Points on a hilly landscape, in no order, each with its height.
From any point a climber steps to the highest of the 6 points nearest to it. It stops when none of these is higher. Distance is the straight distance between rows; heights are no part of it.
Q_634 (h 191): [143 134 102 151 126 132 137 119  77 169]
Q_548 (h 660): [165 109 130 211 142  89  91  56 125 158]
Q_731 (h 510): [173 145 127 181 134 121 114  65 108 155]
Q_219 (h 13): [127 127 117 147 135 129 111 114  85 151]
Q_551 (h 151): [115 130 140 127 133 109 121 125 173 105]
Q_242 (h 421): [ 82 113 110  97 120 127 133 151 133 130]
Q_999 (h 418): [128 134 116 148 116  96 142 131 175 118]
Q_514 (h 355): [155 143  83 157 110 127 172 139  66 174]
Q_184 (h 398): [ 96 127 162  87 141 138 103 123 164 100]
Q_872 (h 178): [103 116 119 121 124 108 141 144 156 118]
Q_464 (h 458): [159 138 173 124 145 129 109 131 163  75]
Q_659 (h 551): [178 147 156 141 139 112 126 142 169  83]
Q_469 (h 776): [106 119 134  82 125 194 131 135  55 160]
Q_528 (h 272): [121 116  57 153  90  92 188 183 122 154]
Q_527 (h 744): [114 109 113 152 130  95 116 120 131 140]
Q_213 (h 607): [211 113 164 181 144  94 126 172 139  90]
Q_69 (h 369): [140 109 111 188 119  69 119 107 151 144]
Q_241 (h 625): [134 143 156  89 134 142 131 150 159  85]
Q_758 (h 271): [156 183 102 152 113 148 152  79 118 166]
Q_412 (h 314): [106  91 163 135 167 127  50  61 128 133]
Q_112 (h 729): [195 141 139 159 120  97 162 173 148  99]
Q_956 (h 250): [143 183  84 150  88 143 173  72 131 169]
Q_363 (h 581): [ 86 100 109  95 121 148 132 149  92 147]
Q_115 (h 531): [162  95 174 136 169 118  94 183 118  75]
Q_882 (h 517): [145 142 106 151  93  97 184 168 171 113]
Q_741 (h 117): [ 85 105 143 109 141 126  95 107 130 127]
Q_8 (h 385): [123 146 103  97 104 129 188 191 144 104]
Q_917 (h 329): [ 97 118  93 119 118 110 162 159 132 132]
Q_422 (h 485): [123 139 131  89 122 135 147 160 155  98]
Q_892 (h 472): [129 140 181  91 149 148  99 131 171  79]
Q_727 (h 561): [119 154 153  70 113 206 119  91  83 160]
Q_170 (h 774): [163 132 137 172 116  82 134 115 199 104]
Q_434 (h 410): [130 125  87 144 117 135 161 157  75 165]
Q_639 (h 387): [119 185 110 105 102 173 149  75 112 164]
Q_723 (h 577): [179 131 161 126 148 139 128 185 126  85]
Q_944 (h 487): [148 143 152  86 131 161 153 191 128  90]
Q_841 (h 243): [107  97 130 146 144 105  95  97 148 128]
Q_926 (h 614): [120 150 138  82 117 196 133 100  76 159]
Q_257 (h 401): [ 89 130 106  62 111 150 173 191 137 106]
Q_154 (h 500): [ 94 107  90 110 121 141 148 169  85 151]
Q_25 (h 543): [156 149 124 126 111 112 168 175 160  98]
Q_713 (h 512): [131 137 162 106 138 183  89  78  79 155]
Q_499 (h 320): [143 132 142 141 146 144  91  83  91 149]
Q_705 (h 235): [102 112 159 115 153 120  82  91 180 101]
Q_100 (h 371): [ 66 110 143  69 129 149 116 140 138 119]
Q_752 (h 156): [132 114  95 172 120  91 138 132 107 155]
Q_172 (h 370): [123 111 159 131 158 145  62  72  98 143]
Q_648 (h 282): [108  94 147 154 158 115  67  70 140 125]
Q_63 (h 315): [118 135 111 140 116  95 157 151 162 118]
Q_307 (h 268): [ 85 110 121 106 132 128 122 134 136 117]
Q_99 (h 332): [116 117  76 146 101  96 170 162 128 139]
Q_587 (h 231): [152 157 127 146 133 154 115  93  90 157]
Q_708 (h 259): [ 86  96 158 106 157 138  68  96 117 141]

Where does a climber stop that starts at each point below?
Q_551: Q_170
Q_741: Q_241
Q_705: Q_241
Q_758: Q_527
Q_956: Q_527
Q_154: Q_469
Q_639: Q_469
Q_100: Q_469
